Each row is a point on a tangle of strands that fork, close into loops and nearly touch. The rows are in no order.
(in the rows, 100 means zero)
Points whose rows are less than 42.8 apart are linked; no others are. Some points are linked to none.
Gis: [128  89  79 103 137  80 108  97 118 120 110]
naka: [123  71  45 110 112 132 113 100  89 130 123]
tago: [ 51 133  79  94 104 159 112  95 106 100 104]
rek: [ 77 120  86 103 104 123  95  90 113  96 108]
dag: [135 129  62 107 105  83  92 109  79 123 113]
Gim: [117 113  61 109 103 111  99  81  90 104 111]
Dis: [104 106 143  84  99  50  97 106  84  71  71]
Bobe: [127  63 153  99  88  88 114  94  91  84  72]
nuzo: [135  68  83 127 104 105  89  84 105 113 117]
rodas: [125 116  93 137  67 115  62  66  68  92 108]
Kani: [ 42 149  96  77  98 127 111 110  99  93  93]
mapo: [116  76 108 136  71 128  68  92  86 105 109]
pofov: [ 94 127  81  88 130  85 109  92 134 103 108]
pud: [115 142  63 107 135  79  85 136  93 139 115]
taz: [145 132  90 108 118  42  86  90 100 106 100]
biso: [149  88  70 128  82 102  79  81  73 108 116]
Sesa: [105 131  59  84 149  82 121 113 108 120 103]
mefo: [ 92 126 136  74  80  97 131  77  83  78  66]
sosi: [115  56 145  97 104  78 107 109  91  83  74]
fede: [ 84  89 127  72  92 132 148  85 109  86  73]
senur: [141  87 104 112 127  46  90  97 127 119 109]
fuba: [ 77 116 121  76  98  89 117 111  85  80  74]
vefo: [122  75 152  95  71 101 120  80  94  84  73]
Pel: [ 52 113  85  92 100 161 112 108 107 104 108]
Roso: [ 56 145  91  78 114  96 104 104 127  92 104]
ruf: [129  89  49 109 109 117 107 107  84 130 121]
bizum: [148  71  68 128  95 105  88  86  84 117 119]
der: [ 93  99  93  99 118  86  98  99 133 106 113]
tevut: [ 74  82 103  77 125  62 105 129 133  94 104]
Norov: [116  84  73  99 144  90 117  98 127 123 111]
Pip: [114  82 112 112  99  63  75 104 123 104 114]
Tegum: [ 99 130 133  94  69  74  87 107  65  83  80]
fiki: [ 95  74  83 109 112 123 101  95 124 113 116]
pavil: [118  94  61 120  93 130  92  78  88 101 115]
tupup: [110 110 105 118  88  88  72  86 105  97 109]
rozag: [ 74 125 105 104  75 141  95 102  84 101  98]
mol: [ 91 131 124 105  61 102  82 102  69  92  90]
bar: [111 138  57  92 139  81 106 129  93 132 111]
vul: [ 76 133 113  76  69 125 129  95  63  88  76]
ritu: [122  93 107 141  66 124  63  79  78  99 107]
reme: [ 78  93 128  69 111 119 149  95 112  84  67]
rut: [ 60 135 112  69 102  86 112 115  95  79  82]
Kof: [130 113  54 108 106  99  96 115  79 130 117]
sez: [ 77 122 116  76 109  41  91 121 112  78  94]
fup: [109  59  70 129  98 157  94  83  98 112 119]
veba: [100 122 139  91  78  55  86 107  72  76  75]
Tavez: [ 84 112 127  77 110  49  99 117  98  71  81]
deku: [130  62  98 126 100  94  80  89 115 112 119]
ritez: [ 71 104 125  65 122 102 143 104 108  79  67]
garo: [ 95  68 129  87 113  72 105 120  99  83  82]
tun: [102  64 114 105 102  69  82 118 119 102 112]
revo: [ 80  89  75  89 136 115 119 101 144 115 116]
Ludu: [ 69  68  93 101  92 165 114 120  96 110 104]
sanon: [ 94 120  76 105 107 115  96  81 109  99 111]
litu: [105 138  71  86 140  75 114  97 120 109 103]
mugon: [ 86  93  99  89 123  70 100 113 144 109 114]
bevur: [ 91 114 136  76  97  85 124  92  89  74  66]
duge: [ 83 132 124  74  72 112 134  79  72  79  71]
bozaf: [ 47 154  85  89  98 140 106  96 101  95 101]
kifav: [ 99  52  88 122 102 141  96  94 115 115 120]
fop: [ 74 140  91  85 116  82  97  98 131  96 107]
Nifif: [133 128  85 109 107  66  87  81 102 103 105]
vum: [120  52 128 126  66 108  77 116  77 101 103]
Sobip: [ 65  97 107  81 106  96 105 123 111  90  97]
Litud: [102  72  71  95 148 106 125 101 136 129 115]
vukev: [138  80 112 116 111  51  80  93 124 115 114]
paf: [140  94  82 109 138  59 103 102 108 122 106]
duval: [126 110  91 113 103  79  83  81 106 104 110]
vasup: [ 83  56  95 115  93 155  99 114 103 113 113]
sogem: [117  59 120 131  66 121  67 108  84 107 110]
boso: [ 69 108 102  95  99 115  97 111 110  96 102]
Dupu: [ 64 100 108  72 122  77 111 127 117  85  94]
las: [125  76 128 126  71  72  57 103  94  98 108]
gekog: [ 57  91  88  94  95 168 117 114 103 108 107]
fef: [135 113  76 128  78 103  72  70  72  94 109]
lus: [ 69 134 109  84  71 131 111 106  74  95  87]
gevus: [109  85 128 103  70  97  94 109  70  89  87]
fizev: [ 76  79 106  79  93 145 136 113  87  94  83]
dera: [ 96  81 134  79  78 131 141  77 102  87  74]
Dodab: [116  74  64 128  92 148  93  78  88 108 117]
git: [119  85 134 118  71  61  60 111  89  90 100]
Mupad: [107  88 140  88  69 118 128  72  90  82  71]
fozem: [ 44 151  99  70 108  99 107 113 110  87  94]
dovi: [136  63 112 135  83  85  63  92 107 105 118]
Rivo: [ 97 114 118 112  73  95  71  99  90  93 101]
zomu: [ 93  62 117  95 102  72  91 126 106  92 101]

A fork is a point with three links, a tip a point with one. Leave the first point through the second and follow the links. Name the first fork or tip that comes.
Bobe; vefo: ritez
litu; Sesa: pud
veba; Tegum: taz
gekog; Pel: fozem
tevut; mugon: pofov
deku; dovi: git
Kani; bozaf: kifav

A tip is a point with one link. Name the tips that can be reached along the links from each point below, in the order of the rows.
reme: ritez, revo
fup: pud, fiki, rozag
mol: taz, sez
sogem: vum, git
